Points, in no order, along strands that fork and pass close to each other.
In the rows, zero is written as 128.
Points whose rows are less than 124 apart are linked; no others are. Some points are linked to none.
z755: [142 136 162 137 156  91 111 116 149 131 160 122 142 117 129 124 167  71
  99 169 108  84  75 161]
z657: [116  72 192 128 132 169 163 116 118 145 128 144  89 130 131 132 174 166
 145  96 144  73 154 130]
z624: [ 87 100 188 118 143 177 180 119 105 120 123 144  72 106 151 130 164 177
 143 165 156  94 126 157]
z343: [113 171 137 143 126 164 103 119 125 149 105 119 116 127 118 121  87  72
 103 169 122 137 131 106]
z808: [145 126  92  77 137 174 141 117  80  92 115 135 121 124 157 137 167 133
 158 181 116 133 149 157]
z65: [189 113 159 146 144  88 129 103 143 156 147 118  91 201 114  70 161 140
  93 136 127 126  64 177]
z835: [127 108 115 127  88 174 121 121 121 170 129  96 131 134 110 131 119  96
 101  78 136 142 178  89]
z279: [ 87 148 172 140 117  78  84 147 168 159 135 105  76 131 146 115 129 150
 160 164 136 127 122 122]
z961: [ 63 150 112  91 126 101 119 110 138 118 122 136 114 105 120 130 134 164
 133 102 151 168  55 141]
z519: [134 124 130 137 135 173 201  98 123 134 157 110 149 155 123 148 147 125
 114 112 175  71  87 132]
z439: [125 146  90 141 135 137 111 113 106 120 159 132 158 179  81 108  94 149
 125  93 144 100 161  89]
z598: [130  79 152 110  91 140 187 136  80 120 102  84 121 149 151 144 186 147
 155 135 120 117 131 144]
z242: [ 60 152  96 154 143 110 121 136  88 126 112 120  94 129 123 156  92 153
 155 138 148 149 157  92]
z875: [144 113 122 114 124 178 151 101 144 157 184 112 142 142  89 108 131 102
  88  95 156  77  71 105]
z289: [109 158 104 193 121 110 104 143 195 170 164 146 120 126 111  82  85 106
  88 119 139  88 109  87]
z7: [ 96  98 185 177 169 158 115  86 156 118 159 183 131  87 134 145 121 149
 137 134 116 103 128 113]
z40: [167 198 120 107 113 137 130 148 118 142 125 124 149 128  77 103  75  60
  92 154 125 123 122 126]
z820: [ 50 102 161  99 156 142 162 129 102 117  92 164 106  69 145 136 161 182
 161 140 135 134 131 134]
z215: [ 80 146  94 163 119 140  98 153 174  95 105 137 147 134 109 144  68 108
  89  95 125 117 118  92]
z6: [144 154  90  81  75  82 123 178 138 148 121 115 125 146 105 136 144 154
 163 126 167 150 159 132]
z456: [ 67 161 106 155 187 137 161 115 135  89 119 159 115  90 132 195  90 138
 103 121 166 143  79 129]
z702: [ 93 147  81 121 131 129  87 159 102 139 119 150 121 132 122 137  92 135
 179 150 108 179 160  77]
z669: [ 39 121 112 147 142 128 125 171 154  82  77 136 130 102 116 161 103 135
  87  85 157 111 132 113]
z936: [ 55 154 124 128 116  86 113 144 150 145 114 111 103  73 145 163 109 146
 160 130 128 177  81 115]
z185: [172  73 147 144  93 140 162 135 167 165 135 131  96 196 116  98 192 117
 116 100 127  83  99 137]
z898: [200 137 162 144 106 122 195 143 125 173 149 123 140 192  96  99 147 119
 122  74 134  27 155 123]
z518: [129 215 128 147 119 111 117 114 124 121 132 123 109 123 108  98 123 120
  76 104 164  86 150 167]
z532: [107 152  99 168 134  88  84 106 175 156 126 151 102  81 187 119 142 139
 154 148 104 158 120 144]
z694: [ 63  93 134 177 167  88 128 121 121  75 133 102 109  75 206 174 122 165
 138 137 121 161 122 110]
z843: [ 97 157  97 170  98  98 155 138 170 132 155 124 104 129 143 148 107 183
 149 121 152  88  86 126]
z952: [103 131 130 107 114  74 109 154 143 170 104  90  93 113 138 161 152 141
 151 140 158 144 134 131]
z960: [138 139 155 157 124 150 160 115 163 103 106 110 131 133 134 129 125 119
  54  71 161  83 114 171]
z815: [214 136 148  91 128 134 166 126  85 124 136 114 136 149 101 156 154 106
 100  96 144  83 150 173]
z739: [128 166  68  82  88 129 133 168  53  63 122 101 152 135 114 136 133 121
 157 134 139 165 175 108]
z869: [163 108 130 138 123  86  91 129 111 178 202 106 113 182  72  45 149 103
  95 120 123 113 117 117]
z892: [198 145  76  98  96 111 100 123 140 115 139 116 165 117  88 141  92 112
 125  90 124 187 144 134]
z660: [138 138 163 201 145  92 141  59 122 104 140 127 155 123 176 136 131 135
 130 139 112 116 108 168]
z141: [154 146 111 149 103 112 160 160 182 160 140  79 105 170 124 140  85 150
 122 120 158  82 110 125]
z117: [162  88 114 103 131 157 116 114 163 127 131 162 134 120 183  90 177 138
 173 166  66 143  93 151]
z792: [200 100 127  97  97 128 116 117 127 104 139 110 167 126 128 157 118 125
 128 101  95 143 139 145]
z17: [165 142 118 158 106 119 133 133 184 217 161 113 118 161 105 108  79 115
 110 108 143  88 124  96]
z311: [102 107 117 129 118 166 184 121  81  92 128  94 149 142 141 150 151 149
 120 134 136  91 130 119]
z131: [ 84 113 136 149 136 149 104 134 154 130 115 105 117 115 154 146 123  96
 117 170 120 132 117 106]
z575: [ 94 127 107  55 146 128  92 139 140 127 101 132 123  99 139 111 151 147
 155 126 125 206 102 135]
z448: [169  96 177 129 112 104 125 117 125 181 132 128 122 130 122 142 162 111
 133 113 126 126 148 150]
z46: [160 126 145  73  77 117 130 165  93 130 125 123 126 131 143  98 174 144
 201 175  99 156 162 128]
z161: [169 178  58 137  75 135 101 132 135 127 124 139 145 157 105  61 104  99
  87 117 135 171 163 115]
z814: [111 164 106 154 153 112  46 122 152 121 116 167 101  87 161 104  89 113
 134 144  85 175 135 133]
z597: [192 104 128  72 103 132 130 129 146 135 156 143  93 133 133 102 176 141
 169 152  89 124  88 160]
z943: [205  91 122 114  95 116 155 128 130 135 117 142 137 211 120  72 217 119
 129 114 110 126  98 156]
z895: [126 113 104  99 150 157 100 129 125 107 137 137 113  76 189 133 172 114
 161 174  94 129 124 142]
z998: [177 149 120  97  79  97 143 177 146 164 143 100 116 177 100 130 113 163
 144 116 153  83 158 137]
z747: [128  89 124 117 147 160 130 134  99 107 136 128 153 130 118 166 138 111
 124 128 126  82 166 133]
z652: [131 127 169 200 144 161 161  87 173 122 132 161 142 114 142 137 126 104
  77 110 159  85 110 141]
z951: [129 128 160 135 137  73  51 124 163 163 145 121  87 107 158  73 156 135
 150 148  94 148 114 145]
z282: [228 122 139  97  92 126 140 149 110 156 161 116 148 204  78  64 109 123
 138 135 137 143 156 105]
z23: [214 118 144 126 111 129 147 151 101 169 182 147 125 199  79  72 139 110
 139 126 135  68 184 109]
z107: [ 79 147 195 132 177 111  98 130 147  94 162 115 117 100 154 126 137 123
 155 187 120  98  61 134]
z422: [157  83 155 143 160 143 128 114 128 131 120 159 169 155  97 137 128 114
  86  83 138  93 176 140]
z684: [ 66 162  77 175 141 103 117 141 106 103  71 151  86 117 149 173  45 157
 145 126 115 176 143 109]
z929: [155 130  90 123 114 105 102 103  88 113 174 117 155 174 116 100 149 140
 145 123 116 118 158 129]
z95: [153 108 146  74 119 157 127 136 106 149 131  87 135 147 118 121 112 114
 159 180 109 162 104 109]
z209: [ 84 114 137 131 182  70  96 142 173 147 134 131 133 132 111 156 118 130
 146 142 143 125  71 122]
z227: [ 62 115 153 173 154 161 125 121 125  74 126 163 145  99 138 138 109 173
 144 143 112  76 150 104]
z189: [146 174  92 119  99 178 147 155 113 149 117 118 151 145  89 129  72  87
 109  85 153 134 187  71]
z212: [153 129 117 141 110  61 112 130 118 168 163 123 133 184 107  81 172 146
 151 133 136  96 132 126]
z67: [122 101  94  81 146 173 122 114  88  92  84 120 127  99 141 154 115 125
 117 127 114 223 161 112]
z878: [175 175 128  99 114 151 159 130 123 125 109 110 133 145 104 107 129 128
  67  69 171  97 162 165]
z406: [170 183 151 131 135  96 137 129 120 154 140 129 149 135  92 114 135  50
  78 161 136  87 117 166]
z784: [120 169  79 121 151  83 107 150  88 118 140 128 177 188  77 147  93 131
 156 119 148 130 145  95]
z783: [115 146 156 112 142 112 114 102  98 104 126 143 163 100 121 126 101 148
 164 121  91 140 120 145]
z271: [137 143 137 167 172 138 120 100 170 124 135 163 153 116 126 122 111  76
  96 161 113 101  80 153]
z48: [ 81 101 127 183 143 142 149 124 164 115 128  89  90 121 167 177 134 144
  93 139 169 127 107 120]
z481: [ 55 141  99 132 144 149  98 168  91  53 106 154 107  62 149 179  69 116
 132 110  71 137 137  95]
z8: [133 101 153 119 140 155 102 115 113 142  91 110 119  94 142 167  95 117
 124 128  94 207 178 115]
z654: [101 101  95 148 119 136 151  90 142 118 109 101 115 125 177 158 139 161
 112 126 137 174  99 141]
z165: [108 121 205 189 142 120 173 108 122  62 124 115 137  94 185 164 133 154
 135 162 118 101 101 161]
z24: [105  64 109 146 147  90 138 108 114  96 100  89 106  91 212 173 180 171
 133 136 120 170 108 147]
z930: [195 119 161  71  94 185 149 129 104 146 158 130 128 159  87  72 110 112
 149 175 109 128 139 112]
z913: [132 120 157 144 119 110 160 139 123 183 131 118 138 131 105 177 143 136
 132  84 163  85 159 129]
z394: [153  63 124 117 131 182 131 116 138 165 136 132 132 145 148 126 141 114
 160 163  96 136 124 121]
z949: [128 100 167 130 110 144 169 103 112 155 135 106 153  88 104 180 112 141
 123  53 136 115 148 115]
z555: [187 153  89 106 107 100 101 103 128 123 121 128 147 158 108  82 133 113
  94 112 134 192 125 150]
z201: [194 126 108  79 108 149 147 133 127 136 174 112 165 174  76  84 154  85
  90 103 131  95  91 133]
z286: [ 75 135 142 159 179 100 119 112 189 111 130 163 106  99 145 162  96 158
 130 132 171 140  77 134]
z18: [ 62 168 111 121 180 117 143 135 110  80  95 163 142  95 137 168 121 121
 150 159 123 139  62 132]
z825: [124  82 187 144 133 154 145 102 135 150 115 172 146 146  89  87 169 139
 101  86 150  90 139 141]
z833: [101  91 170 146 172 144  89  99 148 115 135 162 131  34 192 138 122 158
 162 128  81 140 134 120]
z866: [173 186  85 116 114 151 122 148 137 161 131 128 141 161  68  56  84  83
  58  77 166 137 177  93]
z426: [175  99 168  92  63 147 176 138  98 152  99 110 121 160 142 106 194 121
 158 148 117 160 140 136]
z479: [107 117 123 115  89 125  95 160 109 147 113 134 121  98 155 118 145 127
 191 167  91 168 187 101]
z433: [134 160  69  78 106 187 138 129  82  87 129 143 146 127 116 114 142 102
 134 154 143 146 161 112]
z403: [ 65 150  94 126 160 139  60 160 126  89  80 181 131  75 159 144 101  90
 132 126  69 181 133 109]
z79: [194 113  86  88 105 131 122 121 138 138 145 152 146 184  92  59 169 104
 111 131 133 147 104 148]
z631: [136 129 118 100 167  82 104 152 137 135 141 116 164 155  91 140 114 125
 144 144 133 120 111 131]
z692: [151  72 157 111 104 139 140 120 103 125 113 105 138  81 140 180 111 142
 135  94  89 159 168 137]
z92: [ 97  95 109  80 171 146 119 114  96 144  83 120 124  86 180 138 155 139
 155 144 111 226 126 127]
z537: [138  95 202 193 125  99 134 104 135 152 133 115 103 127 177 152 153 128
 145 138 118 128 128 142]
z570: [104 140 101 157 118  96  99 137 216 127 110 132 127 152 122 102  93 129
  81 124 137 129  91 130]
z939: [182 125 146 121 156 143 124 125 149 159 108 181 171 144  87 112  96  87
  82 133 122  98 163 148]
z389: [121 160  76  97  84  92 142 185  92 110 111 106 141 117 107 169 117 141
 146 105 158 144 197 106]
z817: [ 62 159 173 156 181 125 151 112 125  83 119 146 127  79 173 143 159 141
 135 178 142 118  86 154]
z926: [ 80 119 126 120 145 189 145 134  79  52 124 154 124  71 125 146  81 157
 133 125  87 117 148 100]
z644: [ 52 135 106 155 165  94 119 120  94  61  75 118 110  95 178 162  94 169
 124 133 126 185 122 137]

A fork is a point with three links. Follow the links from the first point to the second and name the forks in between, in order.
z23, z289 | z117 > z6 > z141
z481, z117 | z952 > z6
z24, z943 | z311 > z79
z952, z929 | z692 > z817
z913, z209 | z817
z555, z624 | z79 > z311 > z422
z46, z843 | z311 > z79 > z555 > z692 > z952 > z6 > z141
z389, z456 | z6 > z952 > z692 > z817
z406, z657 | z311 > z422

A fork is a point with three links, a tip a point with one. Leave the first point through the second and follow the links. Name the first fork or tip that comes.
z242, z684 | z878
z694, z644 | z311
z18, z456 | z869
z833, z7 | z952
z869, z212 | z817

Follow the links from the first point to the second, and from the first to the third. Name the last point that the two ways share.
z820, z537, z843 | z692
z960, z949, z939 | z311
z209, z189, z289 | z692
z898, z422, z17 | z6
z825, z817, z960 | z311
